Points on a hilly landscape, in no order, each with its height.
From any point a ball rolls to the lowest of the 2 points nearest to it. It stops when none of these is lower. Distance is the straight distance between rows; heights are no part of it.
Q159: [ -8   8  -8  -5  -3   4  10 -11  10   1 -20   6  14   4  20 -11   7   6
  -6 -23  11  -3 -13 -12  10  -7   0   3   4   2  -2  -8 -12  -1   2  11
  -7]  h=2.49
Q852: [ -6   1  -5   1  -4 -16   5  -5   4  12  12  13 -13 -18 -12 -15 -23 -18
  -4 -14  -1  12  -7   8   0  21 -14  -7  -3   6   6  -1   5  15  -4   9
   2]  h=4.53
Q611: [ -8  11  -8 -26   5  -3   4   1 -14   8  -1  10   6  -7   3   9 -26   8
 -20 -14  16   7  -6  17 -10  29 -12   3  23   9   4   2   9   7  -4  17
  -8]  h=5.16
Q321: [  7 -13  23  14   1   1   8  -2  16  -3   8  -4  10   6  -1   3  11 -14
   0   7 -21  -7  -2 -10 -11 -14  16  15  -1  -7  -5   4   1 -12   3 -19
   2]  h=2.50
Q951: [-14   2  -2   4   6  17  -4  16  -4 -10 -14  -2   2 -20  19  -1 -14   9
   4  11  13  -4   2  -5  12  17 -17   6   6  16   2 -10 -12   5  -5   5
   6]  h=3.64
Q448: [  6   0  19   9   2 -21   2  -9   5   5  -2 -11   4  11   5   8  -6   0
   7  -5   5   3 -10   2  -3   0  18   2   5  -4   6   0   4  -5  -2  -4
  -9]  h=5.29
Q577: [  5   7   6  -6  11  13 -12   4 -15  -4  -4   3   9   5 -10   2  22   9
  -4  30  -6  -8  12 -13  -1 -12  -2 -12  12  -4  -1  -2   2  -5   8 -14
   5]  h=6.02
Q364: [  4  -4  -8  12 -10  -1   8  -9   8  -5  32   2 -24 -13  10 -22   4 -23
   2   1 -17  37  13   7  -8  -6   1  -4 -14   6 -19   3 -10  -8  13  -1
   4]  h=7.12
Q843: [  2  11  -6 -17   1 -13  12  23 -11  -9  -3  -2   3  -6 -29  -4 -13   1
   5  -1  -5  -2  -6   5  -4   3 -15   0  -7   6  15  -4   0  -9  -3 -17
   4]  h=4.02
Q391: [-10  -6   3  11  -8  -6  -4   3   1 -16  -9  -6 -13 -20  12 -10  11 -17
  11  -6   1   3  -2  -7   6  -4   6  -1  -3   3 -11  -3 -19   8  -5  -1
  13]  h=5.70
Q50: [  4  -4  -5 -14  -2  14   2  14 -13  17  -2  -4  22  13 -13  13 -13   8
 -22  -2  -4 -19 -14   7   6  19  -2  14   6   0  13  12   3   6 -14  -7
 -13]  h=6.09
Q22: [-16 -11 -36   3   1  18 -12   0 -16  14 -16 -13  -6  -6  20   3   0   6
  -2  -9   9 -12  -7   9  15   3  -2  -1  13   8  -2  -4   5  11   7   9
   2]  h=2.52
Q271: [ -5   0   2 -10  -6  11  -8  12 -25  -1 -19  -9   0  -3   0  -8   8   3
   2  10   6 -16  -8  -8  20  -4  -7  -4 -10  -2  -8   4 -12   6 -13 -11
  10]  h=4.18
Q292: [  0   6  -7  -6   9 -12   6  -1   2  -6  -9  -3   2   7 -12  13   3   8
   3 -17   9   3  -8  10  -1 -10   2   4 -12   1   9   8  23   2  22   8
  -6]  h=2.81
Q113: [  5 -10  -7  17   6  25   5   7  -2  -4 -13   0   8   5  25  26   6  -1
  -8   0   6 -17   1  -9   7 -16   4  18  -7   1  -4   7 -13   1   6   9
   3]  h=3.82
Q663: [-12 -11 -18   1  11  12  -7  10   2   3  -5   8  -5  -4  18  -1 -20   6
  -4   9   8   5   9   8   2  25 -14   7  19  16   8 -11  -5   2  -5  12
   4]  h=3.32
Q920: [-18 -22 -36  12   5   7  -7   8   2  13  -9  -5  -4  -3  21  -2 -19  -1
   0   3   6   4  -3  11  13  12  -6   1  17   8   3  -2   0   9   5  10
   3]  h=2.93
Q821: [  4   1  13  -1   8  -2 -16   0   5  13   6  -6  14  13  -7  23  11  11
  -7  14  -7 -10   3 -18 -13  -6   7  -2  23  -1  -5   5  21  -4  -7  -3
  -8]  h=1.71
Q328: [ 10   1  14  -6   8   3  -6  11  14  11   2   6   9  18  -8  22  -6  17
  -4  11  -5  -3  -4  -3  -5   2  -8   4  15   0   7   8  13 -12 -10  -2
 -10]  h=1.27
Q102: [  8 -15 -22   1   2   0   0  -3   6   7  -8   7 -15  -9  -7  -5  11  -7
  -5  -9 -10  18   1  -3  -5 -13  -2  11  -2   0  -3  17  -3  -4   4   0
  34]  h=2.64
Q242: [ -1   8 -16 -13  -2 -18 -10  -3 -20  18  15 -14 -27  -2 -23  -6 -10   4
  13   8  -7   1  13   6  -1   5   8  -7  10  -6  17  -6   3   8   5  -8
  10]  h=3.03
Q449: [ -5   6  16 -11 -11  -2 -24 -20   4  -1   3   0  -2   7 -32  13  20   7
   3  21 -12  -3  10  -7   7 -11 -10 -27  -4 -11  -6  11  25  -4  11 -16
  -7]  h=5.53
Q179: [  6   5  15   6   5 -17  -5  11 -17   3  -3 -17  18   0  -5  18  -7   5
   2  -1   4  -5 -16   5 -10 -11  16   2   2   2   5   3   9  -8  -8  -4
  -7]  h=5.00
Q70: [-20   0 -11  -6   0   4  -9 -11   5   8  -3   2  -6  -8   9 -16   9   0
   0   4   7   3  15  -4   2  14 -10 -13  21  17  -4 -10   7   5  10  12
   4]  h=4.84
Q142: [ -6   4  12   1  10 -21  22  -9   7  -3  24   0   0   0 -10  -4   9 -15
  10   4  -9   7  12 -10  -7  -3   4 -13 -10  10  11 -19  12  -8  16 -17
 -12]  h=6.90
Q520: [  3   7  11  -1  -2   3 -17  -3  -7 -10   8   0 -12  -3  -3 -14  17  -2
   5  18   0  -1  15  -5   7 -10  -2 -19 -14  -6 -15   2  -7   5  -5  -7
   7]  h=7.69
Q569: [ -7   6  23  12 -12 -10   8   2   1 -15  -3  -1   3 -13  16  -6  11 -16
   8   3   6 -14   3 -17   1  -3  13   2  -5   3 -11 -15 -13  -2  -4  -1
   0]  h=5.94
Q822: [  4 -12 -11   4   0   6  -6  -4  23   2  -3   1 -11  13 -12   8  -1   3
  -2  -8  -5  -3 -15  13   1   7  -5  17 -17 -11   2  23   3  12  -6  -1
  -1]  h=6.27
Q82: [ -5   9  12  -2  11  -6  10   5  18 -13 -17   7   8  -5   9  -6 -36   2
   5 -14  12  14 -15   1   6   8  -2   2  -5   2   9  -3  -4  -1   2  12
 -14]  h=3.26
Q367: [  2   2   3  15  -1 -24  14 -10   8  -3  18   5 -15 -20   2 -10 -24 -18
   8  -5   3  22   1  11 -13  11   0  -6  -7   3   4 -16   0   7  -3   4
 -11]  h=4.15
Q91: [  1  -7  20   9  -8  12  -7 -10  10 -16   8   3 -12  -4  13 -16  21 -15
   4  20  -9   5  20 -11   6  -5   5 -14  -6  -2 -22   6 -16   1   7  -7
   8]  h=7.85
Q168: [  9 -11 -14  25  11  20  16  -7  19  -9  -5  18  -3   6  23   6  -9   5
  -9  -2   3  17   4   6  -3   4  -4  22   4  -1   3   1  -7   2  10  22
  -8]  h=2.45
Q850: [  8   1 -21   0  14   5 -16  12 -32   8  -4  -4 -15  -9  22  -3  -9   7
   5   5  13   5   4   9   0  -2  -7   6  10   2   1  -3  -9  -5 -13  -3
  18]  h=4.03
Q427: [  8  -8 -11  34   5  -4   3  -7  -5  12  12  -4   2   3  25  -3 -12  -4
   5   0   0  11  -7  11  -1  -1  16   6  21 -11   3  -8  -2  -1  -7  10
  -7]  h=4.99
Q646: [ -6   3   6  22   0   7  21  10   6  -6  -9   3  17 -14  26 -12 -17  -7
   5  -9   5   2  -8  -8  10   4   7   5   4   3   3 -19 -20  -3  -1  11
  -9]  h=6.45
Q135: [-11  13  21 -18 -15 -13  21  -8  22  -8   1   7  17   2 -14   1  -7   0
   4 -22   0  -5   0   6  -3   5  -6  -7 -12  -2  11  -2   9 -15   5  -5
 -20]  h=0.78
Q642: [  2 -12 -10  -2  17  -3  -5   5  -9 -12 -25  -6  -6   8  14  13  -2  12
  -5  -4  10   1   3  -3  -6  -1   7  19  13   2   7   3  -3  -5   4  -1
  17]  h=6.10
Q117: [-16  -1   7 -11   0 -15   1 -12  -5 -12  -2 -11   0   6 -19 -15  14 -11
  11  -1  -5  -8  13 -20  13  -8   0 -18  -8   1   9  -7   2   8  10 -17
  -5]  h=7.30
Q285: [  0   3   8  -2  -2 -10   9  -4  11   8   1  -2  15   0 -10  17  -9   4
  -7 -16   7   0 -21  17  -1  12  -1   0  -6   3   4   9  22   8   7  16
 -19]  h=2.32
Q402: [ 13  11 -15  10  -1   9  12  11 -13  10  12  11  12  -5   1  -6   2  -2
  -9  -5  -3  -4  -9   5   1  -6  -7   8 -16  -5  -3   3   1   2  -4   7
  -1]  h=6.11
Q191: [  3   7   5 -10   1 -16 -11 -13   1  18   4   8  -8   1  -8   1   8   2
  -3  -3   2  14  14  -5  -5 -13   0 -20   3   2  -6   3  15 -17  -6   5
   8]  h=2.66
Q579: [  2  -5  24   8   4  -5 -14  -2  12  -2   8  -7   2   8  -9  19  17  -3
  -1  16 -21 -11  -4 -18 -12 -15  13   4   6 -14  -9   6  17 -12  -5 -11
   1]  h=2.16
Q466: [  7 -18   4  19  10  19  -2  -3  17   1   6  -1  -5  11  24  19  14   1
  -1   1 -11  -2   3  -7   3 -10  11  23   1  -3  -7  12 -11   1   8   6
  -3]  h=3.45
Q618: [  0 -13 -16  28  -3  11  -9  -7  15  13  18  13 -16 -13  17  10  -1  -6
  -5  12  -2  14  15   7 -13   5  -7   8  11  16 -17   0  -2  -4  -1  15
   9]  h=3.46
Q21: [-12  -1   0  -7   7 -12   3 -11   1 -20 -11 -13  -5   6   2 -13  16 -13
   7 -17  -2  -4   5 -18   3 -15  11 -13 -18  -5   9  -6  -7   1  11  -6
   2]  h=7.47
Q536: [ 13 -14   1  13   4   8  13  12   4  10   8  -3  12   1  -1  -1   3 -11
  -1  -1 -20  -5 -11  -4  -3 -17  13  20  -2 -14   8   9 -12   2  -3 -15
   7]  h=2.95
Q776: [  4  -9  13  -7  15  -4  -8   9  -6  -2 -27 -14  13  11  12  22 -14  16
  -2  -2  15  -5  -5  -4   6   2  -1   9  11   1   9  12  -3 -10 -11  -7
   1]  h=5.86
Q525: [ -5   5 -15 -22  -2  -8   4   1  -5   8   0  17  -4 -12 -12 -17 -29  -4
 -17 -15   0   7 -12   9  -2  31 -13  -5  12   5   6   4   5  19  -7  10
   2]  h=4.85
Q788: [  3 -10 -14  -7   2   4 -18 -13   0  12   2   1 -22   1 -20 -10  13  -1
  -2  10 -14  15  15  -6   1 -15  -8  -6   1  -3 -11  19   7  -4  12  -5
  30]  h=2.19
Q248: [ -8   6  20 -18 -11   1  -5   1  16 -13 -13 -13   8  23 -12  18   7  10
   5  -6  10 -23  -6   1   6   8  10  -3 -10   5   9   4   7   1  13   0
 -14]  h=6.65
Q406: [ -3   2  -2   8  -2   3   4   8 -15  27  11   0  14   0  11  -7   7  -2
  -3   9   2  -4   7  -5   4  -7   1 -12  20  -1  -1 -11   1 -11 -10   1
   5]  h=5.59
Q877: [ 14  15   0  -9   3  10  -5   8  -7   4  13   8   0  15  -9 -16   0   7
   2   6  -8   5  -2  11   1   0 -14 -13 -10 -18   4   4  -3  -8 -12 -10
   1]  h=2.30
Q657: [ 10   1   9  -1   0  25 -15  -2   8  -9  18  10 -18   5  -5  -1  17   3
   6  28 -11   8  18  13  -5  -7 -12  -6 -16  -5 -12  17  -3   5  -1  -6
   5]  h=7.52
Q61: [ -6  10  10 -36   4   1   0  15  -4  10  -6   4  13 -14 -10  12 -26   5
 -15  -8  16   1 -13  11  -2  20 -12  -7  16   9  -2  12   5  -5 -11   5
 -12]  h=5.40
Q490: [ -6  -4  13  17  -6  -6  16   8   8  -9 -17  -2  18 -15  12   7  -8  -9
  -1  -7  10 -20 -13 -14   4  -6  13  14  -8   8  -4  -9  -6  -8   1   9
  -5]  h=6.19
Q457: [ -8   2  21 -24 -17  -6 -14  -9   1  -7 -14 -10   8  12 -19  18  18  11
  -6   3   6 -20   6  -4   1   9   7  -8   6   6  -4   7  11   7   0  -8
  -2]  h=6.85
Q291: [ -2   0   9   2  -2   7 -14  11 -19   7 -18 -17  18  10   8   0  10   3
  -9  -1   7 -19  -9 -15  11 -13   7 -13  -5  -1  -5   3  -4  -6  -3  -5
  -5]  h=4.45
Q385: [  8   1  -8   9 -11 -26  16 -20 -12   3  14   0  -6  -7 -11  -4  -1  -3
   9 -11   4  14   5  13 -17 -10  14   2   5  -3   6 -21  10   1  10  10
  -4]  h=3.66
Q274: [  7 -12 -18  -4  -1  13   6  -5 -10  -4 -14  -5   5  15  16 -13  13   3
  -1  -8   0 -12  -4  -5  -2 -14  11   9  -3  -7   6  -1 -17   4   6  -6
  13]  h=2.51
Q286: [  2  -7  16   6 -10  -4  13 -19  25 -18  15   7 -20  -4  18  -8   5 -18
   8  -5  -3  28  10  -3  -9  -5   7   5 -11   4 -22  -2 -10  -9   5  -3
  -3]  h=7.23
Q115: [  1  17  17 -19   0 -12  -2  -4  -7   2  19   1   3  10 -19 -15  -5   0
   7  -1  -7   4   5   2  13   6 -12 -29 -11 -12  11  -3  -1  -2 -11 -18
 -13]  h=1.87
Q862: [  0  12   4  -8 -11   4  17  12  -3  -4   9   4  18   4  -5 -16  -9   1
  -3  -6   1 -10  -3  -2   2  20   2   5   0   6  13 -13 -13   6  -5  -1
  -8]  h=6.26
Q905: [  5   8  16 -25 -17   3 -19  -6  -9   7   1   2  14  17 -23  14  10  18
  -4   7   6 -17   3   2  -5   1  -4  -8   6  -1  -8  10   9  -6 -13  -6
  -2]  h=7.01
Q718: [ -4   9 -19 -10  -1 -10  -8  10 -29   4  -1 -10  -8 -12   2   6  -6   6
   4  12  13 -11   9   4  -6   4  11   2  16   5  -1  -7   4  -1   0  -4
  15]  h=3.74
Q28: [ -1  -8  25  15  13  -6  -9  -1   3   8 -16  -9  10  20  13   9  -8   5
   7   1   4  -3  -8 -17   8  -7  13   1  13  -3   3   6  -1 -10 -12  -5
  -1]  h=5.60
Q702: [-13   1  -6 -21   6  -5   2  11  -6   5  -3  -7  -9  -6 -21  -5  -8   5
   0   9   3  -5   4   5  -1  23   0  -7  19  17  10  -7  10  14   4  -5
  -2]  h=4.82
Q218: [ -8  -6 -24  -2  -7   8   4 -10  -7  -2 -11  -4  -6   1  25 -15  11   4
  -3 -14  12  -5  -2   1   6  -2   4   4   5   2  -7 -10  -8  10   4  14
   5]  h=2.06
Q238: [ 14  14  -1   1   5   6  11   8   2   1  15   5   8  24  -5 -15  -3  -7
  -5 -10 -18   5 -12   7   4  -6  -1 -13 -27 -20  11   6   2  -5  -1  -5
 -16]  h=2.73
Q259: [ -7  11   7   2 -14 -14   7 -10  -2  -6   4   1   5 -10   8  -6  14  -5
   5  -4  14  -9  10  -4  -4   9  11  -9   3  11  -1 -17  -3   7  -2   4
  -3]  h=6.16
Q857: [  4  -1   7   8   5   3  -2  -5   8  -3   3  11  -3 -10  -3   5  27 -13
  -6  18 -16   5  13 -14 -15 -17   3  -7  -3   6 -14   2   5 -21   8  -4
  17]  h=6.44
Q59: [ -4 -13   7  -2  -4   1 -10   0  22   5 -16   7  -8   3 -13   7   0   1
  -7  -2   2  -4  -7   0   3   7 -15   4  -5   0  -7  13   1   3  -9   0
   6]  h=6.51
Q868: [  2  -8  17  10  -8   0  18 -11  37  -8  13  14 -10   1   2   5  -2  -6
   2  -5 -11  10   4   3  -8   7  -3  15 -17   1 -14   3   1 -14  -1  -2
  -8]  h=6.99
Q547: [  3  12  -3 -18  -5   4  10  12  -2   1  -3   1  20  21 -15  -2 -14   5
 -14 -13  -6  -7 -15  12   2  18  -2   7  -2  -6  16   2   0  -3  -4   0
 -19]  h=6.29
Q386: [ 11   4 -13  -9   6  -6 -24 -16  -8  21  13 -10 -27   8 -26 -10   1   6
   9  13 -16  12  14  -7   9 -14  -4 -11   7 -15   4   2   9   2   9 -11
  15]  h=2.61
Q394: [  0  -3   2  10  18  10   0  13  -4  -4 -13  -3   9  -4  -3   5  24  -6
  -6  21  -8 -12   3 -17  -2 -10  -1  -8  -4   0   0   7   5  -9  10  -5
  11]  h=6.22
Q300: [  2  13  21   1   9 -13  21   1   7 -14   6  -1   3   6   4 -11 -17   0
  10  -8   6  13  -5   5   2   5   6   1 -20  -2  19 -10   2  -5   6   0
 -27]  h=3.59
Q608: [  1   4   7  -8   2   7 -29  -4 -10   0  -5  -7 -14  -1 -28   9  11   7
   2  26  -9  -4   5  -3  13  -5  -9 -21  -1  -3 -10  15  21  13   6 -13
  -2]  h=5.32
Q213: [ -2   7  -9 -27   0  -1   3   9  -1  -6  -2  11 -12   0 -34 -12 -13  -2
  -3   3 -15   7   1   7  -1  11 -27  -5 -10   2  13   4   6   1  -5 -10
   5]  h=4.28
Q146: [  8 -10 -20   9   2  -3   3 -12 -13 -13 -12   4   2   0  14  14  -1   8
   1  -6  13   5   5   0 -17 -10  11  23  17  -1   2  -9 -11  -3   4   9
  19]  h=6.31
Q883: [ -3   5  20  -2  -4  14   2  12  18 -18 -16  -6   3   3   6   6   2   9
   8  -3   7 -19  -8  -5  12   2   9   9 -21   1   3   2  -1   1  15  10
 -11]  h=6.43
Q641: [  2  17 -16  -7  -5  -9  -3   5 -27   5  18 -18  -9   3 -10  -1  -1   7
   7   4   7  -8   4  14  -2   5  13  -3   8  -3  11  -9  10  11   9   2
  -6]  h=3.41
Q680: [  6   2   4  -9   5   3  -4  23 -11 -15 -22 -11   9   9  -5  16 -12  19
   1  -2   5  -7 -13   9   0  -6  -7  14 -16  -4   8  16   0  -6  -3 -14
  -1]  h=6.08
Q109: [-11   5  13 -10  -2 -26   9  -9  -7  -6  20  -5  -1  -4 -23  -5   3 -16
  13   3  -9  -8  17 -14  -3   4   2 -16   2   9  17 -19  -1   9   2 -14
  -7]  h=7.11
Q403: [ -3  -8 -12  23   2  -2   4   5  -8   8   8  -2   1   0  25 -12   1 -10
   8  11   2  -4   4   4  -2   1  15  -5  25  -2  -1 -17 -12  -3  -9   1
   7]  h=5.31
Q990: [-11 -12 -17   9 -16   0  -7  -6  -1   5   8  -4 -16 -10   6 -16  16 -15
   5   4  -5  -5  14  -5   6  -5   9  -9   7   0 -15  -4 -12  15   1   2
  16]  h=5.43
Q885: [-17   7  18 -17  -4 -19   6 -13   4 -12  18  -5  15  19 -20  -1  -6  -5
  11 -18   1  -3  11  -4  10  -1 -15 -20 -17  -5  16  -2   8  -2   1 -12
 -22]  h=1.37
Q313: [ 14  -9   6  28   3   8  19  -1  17 -18 -11  -6   0  -2  13   7  -9  -7
   4 -10   0  10 -18   7   1 -15  15  23 -14 -14  -9   6  -9   1  15   7
 -10]  h=1.29
Q756: [-12 -12  -7   7  -7   2 -10 -12   5   5   7   1 -21  -7  -8 -10  11  -4
   6  21  -2   1  24  -4  -3   5   6 -17  16   7  -8 -11   1   9  10  -5
  12]  h=5.17
Q592: [ -4  10   4 -25  -1  -1 -16   1 -16   4  -2   1 -12 -12 -30   6   0   9
  -2  18   2   1   9   3   4  11 -11 -16   6  11  -3   6  15   3   0 -14
  -1]  h=5.09
Q666: [ -8  14   9 -33  -1   3   1  10   2  -1 -13   1  16  -1 -15   4  -6  11
  -8 -10  11  -4  -5   6   6  13 -23 -14  -7   5   2   6  13 -10  -3   1
  -8]  h=5.62
Q555: [ 10 -10 -17  20  15  12   2   3  -8  10   7  -4   9  12  24  12 -10  16
  -2   1   1  -3  -6   7   2  -1   9  15  16 -10   9  -5  -4   9  -3   4
  -8]  h=4.64
Q468: [-12  -6  15  -6  -8  -3 -13 -20  18 -15   1  10 -11  -2 -38   8  16 -11
   4  20 -17  -1  20 -10   6 -11 -14 -17  -6  -8  -4   7   5   7   4 -21
   4]  h=5.77
Q767: [ -9   5  16  12  -3  14   4   5  24 -20  -8   1  -8 -17  15  -2  -2   0
  13   3   9  -6   6  -9  11  11   7  14 -12  15  -6  -5  -5   2  16  17
  -3]  h=6.21
Q483: [ 13  -6  16  17  -5   6  16   1  20 -20  -2  -4  13   8   6   9  -4  -5
   5  -9 -12  -3 -17   8  -4 -24  13  22 -30 -18  -3   9  -6 -15   5  -9
  -3]  h=1.88
Q683: [  5   5   9   4  11  -4  11  -5  10  -3  21  12  -2  -3  -4   4  12 -10
   7   8 -12  17  11   2 -16 -15  -5  -7 -15   3  -3  -2   8 -21   5  -5
  -7]  h=6.66
Q473: [  8 -11  -7  23   7  18  -1  -1  20   2  10   6 -14   7  19   3   9   1
  -4   5  -9  25   6   5  -9   2   0  12  -5   1 -13  13  -5  -6  13  14
   4]  h=2.99
Q454: [  1  13   4  -8  11  -6   2  -8   5 -11 -21   7   3   1  11 -12 -11   9
   0 -23  19  19  -7  -1   0   0  -8  -2  -3   3   4  -5  -7  -6  -1  16
  -5]  h=2.91
Q998: [  2  -8  -9  -1   2  11  -7  -3  -1   1  -8  14  -7  -1  19  -6  13   2
  -5   4   8   4  17 -13  -1  -7  -4  -1  16   3 -13   0 -18 -10 -11   2
  24]  h=3.38
Q97: [ -6   0   7   0 -13 -10   2  -8  24 -12  -5  14  -8  -7 -11  -7   2  -7
   8  -9  -7   9  -3   3  -2   4 -14   6 -15   4   0   6  -3  -1   1   3
   2]  h=6.75
Q474: [ -4  23   5 -19  -9 -12   3  -2  -9 -12   3  -1  10  -8   4 -14  -1   5
   6 -14   8  -9   2   3   1  10  -2  -3  -6   6   4 -21  -9  12  -2   4
 -12]  h=6.05
Q747: [  5   5  -7  16   5  -8  11  -1  -3   9  27   5 -12  -9  -1 -16   9 -18
   6   6  -8  15   9   3  -1 -11  -1 -10  -7  -4  -4  -7  -4  -6   1   0
  -1]  h=6.88
Q178: [ 13 -10 -11   7  -1  -3  -1  -8  11   2   8   1 -17  15   1 -10  -1   1
   0 -14 -10  13 -10  14  -2  -1   8  10 -18 -19   1   8   3  19   1   4
  -5]  h=5.98
Q531: [  4   3  15   2   5  -8 -12 -14   8  24  17  -4  -7   3  -6   5  12   3
   1  12  -4   4   6  -8  -4  -2   8 -20  20  -1  -8  -6  17  -6   0   1
  -5]  h=2.22
Q677: [  1  -5  -5   0   8  18  -9   5 -24   8   4   0   6   0  10   5  11   8
  -8  29   3 -18  17 -14   3  -3   2  -6  21   3  -9  -9   0  -1  -9  -7
  10]  h=5.83
Q656: [ -9 -12  10  16  -1   8 -11  -2  14 -15  -7  -6 -18  -9  15   2   9  -6
   7  11   8   2   7  -7   0  10   3   6   5  12 -14   1  -9   6  -1   9
   8]  h=5.95
Q670: [  4   3  -2   4  -9   4   5  16 -19  26  17   3  23  -1  -9   1  -4   2
 -12   4  -5 -14  -9   1   3   3   1   0   9   5   2   0   4   2 -15  -4
  -6]  h=5.85
Q723: [-13   5 -21 -27   9  -6  -2   1  -9   3  -5   0 -11  -3 -35 -20 -10   3
   1  -4 -10   7   8  -3   5  12 -14  -6   4  11  14  -4   8  10   9  -3
   8]  h=4.55
Q134: [ -5  -2   8  -2  -5   7  -5  14 -18   2 -13  -7   1  -7  11  -1  -9   5
  -2   6  15 -21  -8 -11  11  19  -7   2   8   9   5  -8 -18  11 -21  -8
   4]  h=3.92
Q51: [  4  13   9  -1  -9 -11  -6   6 -25   1  -1 -15  18   7   4  -1  15  -2
  -2  -5   5  -9  -8   0   0 -18  13 -12 -14  -8   2  -3   2  -4   2  -3
  -4]  h=4.70
Q458: [-15  -2 -20  14   4   7  -2  -6   7  -8 -19   4   4 -21  33  -4 -19   2
  -1 -15  17  16  -3   5   2   6  -9   4  11   8  -6 -12  -7   7   5  27
  -2]  h=4.21
Q849: [ -9  11   3 -28 -13   1   3   6  -9   5 -14  -9  16  -4  -4   1   5   4
  -8 -19  13 -18 -15   2   8   8  -4   0  -2  11  -5  -5   0   8  -7   6
 -10]  h=5.84
Q533: [  9  -9 -14   1 -11   2  -6 -11 -14   4   7   3  -3  -4   2  18  13   4
   3   1   0 -11   9   2 -20  -8  12  21  10  -4  -6   7  -9   1 -11   3
  23]  h=6.54
Q598: [  4  11  -5  12   5  -4  21  -3   1 -16   0   3   6   5   4 -16 -12  -8
  -1 -19  -5  13 -19  11   6  -2  -3  -4 -22 -11  11  -8  -2   3   7   4
 -18]  h=3.19
Q606: [-13 -10 -18  20  -4   9  -5  -4  18   3   0   9  -5 -14  27  -4  -2  -8
  -8  -5   9  22   4   4  -5   4 -11  -4   8  20 -18  -4   0  -6   5  26
  13]  h=3.84
Q550: [  8   6 -17   6  -1 -13  18  -3 -17   0  -6  -3  12 -10  -9  10   3   3
  -1 -11   9   6 -11   7  -8 -14   9   3  -3  -6   0  -7  16   5  14  12
  -5]  h=3.21
Q246: [ 14  -9  -8  -1  -5   2   4  10  -7   8  12  -3   1   2 -11 -11  -4  -5
   2   6 -12 -10  -9   3  -3   5   7  14   0 -13  10   4 -16  11 -12 -10
  11]  h=3.35
Q662: [  9   5  -7  18  -7  10  29  14 -11  -5   0  15  28 -10   2   6  -8  -1
 -13  -4  -1  -6 -18   4  -7  -1  -1  19 -15   1   2  -7  -4   2  -5  11
  -9]  h=6.32
Q463: [ 15  -8   8  18  -6 -12  -4  -7  16  10  18  -2 -12  12   7   6   1   1
   5  -8 -10   8  -8   9  -9   4  20  15   0 -15  -2   2   5   9  -9  -2
 -10]  h=5.65
Q647: [-17   5  -7 -13   4   4  -5  -5   7  14 -13   6   5 -18  24  -5  -7   2
  -3 -15  17   4  -6   4   3  12  -9  -9  16  13  -6 -12   8   3   7  26
   2]  h=4.54
Q282: [  3   2   0 -19  -4   6 -16  17  -9  -9 -13  -7   1  10 -17  11   3  14
   2  -4  -2 -10  -9  13  -3  -3 -18   0 -22 -11   6  20   9  -8 -12 -20
  11]  h=6.25
Q996: [  1   2   4  -2  11  -2   9   1  13  20   5  11   9   8   2   9 -11   6
 -12  -1   1   7 -12   7  -1   7  -8  -3   8  -1   4   6  13  -7  -3  13
 -10]  h=1.78
Q73: [ 14  -6   0   4  -3  11 -11  -9  12   0  28   3 -22  -8  -1  -7  12 -17
   4  10 -23  24  13   3  -8 -14  -3  -5 -17  -5 -20  16  -7  -6   4  -9
  12]  h=7.32
Q660: [  8 -13  -9  23   0  16  22   2   6 -21 -15   6   6   2  17   4 -22  -1
  -4 -11   5   6 -11  -3   5  -3   5  27  -5  -9   4   2 -25   8   2  16
  -9]  h=1.89
Q698: [ 13   8  -8  -7  -7  -7   9  20 -14   2  10   1   3 -11 -26  13  -9   0
   2   2 -12 -15 -10  14  -6   2  -4  14 -14  -8  11   9   2   5 -13 -11
   4]  h=3.72
Q870: [ 12 -11 -21   7  16  13 -11  12 -20  13   6  -5 -11   8  10   8 -10  15
  -1   5  -5  -6   1  10   6  -3  -6  15  14  -7   4   7  -3   3 -12  -5
  12]  h=4.31
Q151: [  5  -8   1  -9   4  -5 -20 -13  -6  12 -15   8  -5  10   6   4  18   4
  -9   4   8  -2   9 -14   0  -6   0 -15  18  -2 -12   2   3  -9 -10   2
  18]  h=3.05

Where does a ball stop that starts at each point below?
Q468: Q328
Q146: Q218
Q449: Q328
Q402: Q788
Q547: Q788
Q394: Q788

Call two points neighbours if one is among the 2 nearest of the other. Go from one point of each pair to the other, from neighbour to neighbour, staying as low as possible. Name the highest point that can't be avoided.
Q788 and Q473: Q998
Q218 and Q135: Q300
Q313 and Q328: Q321
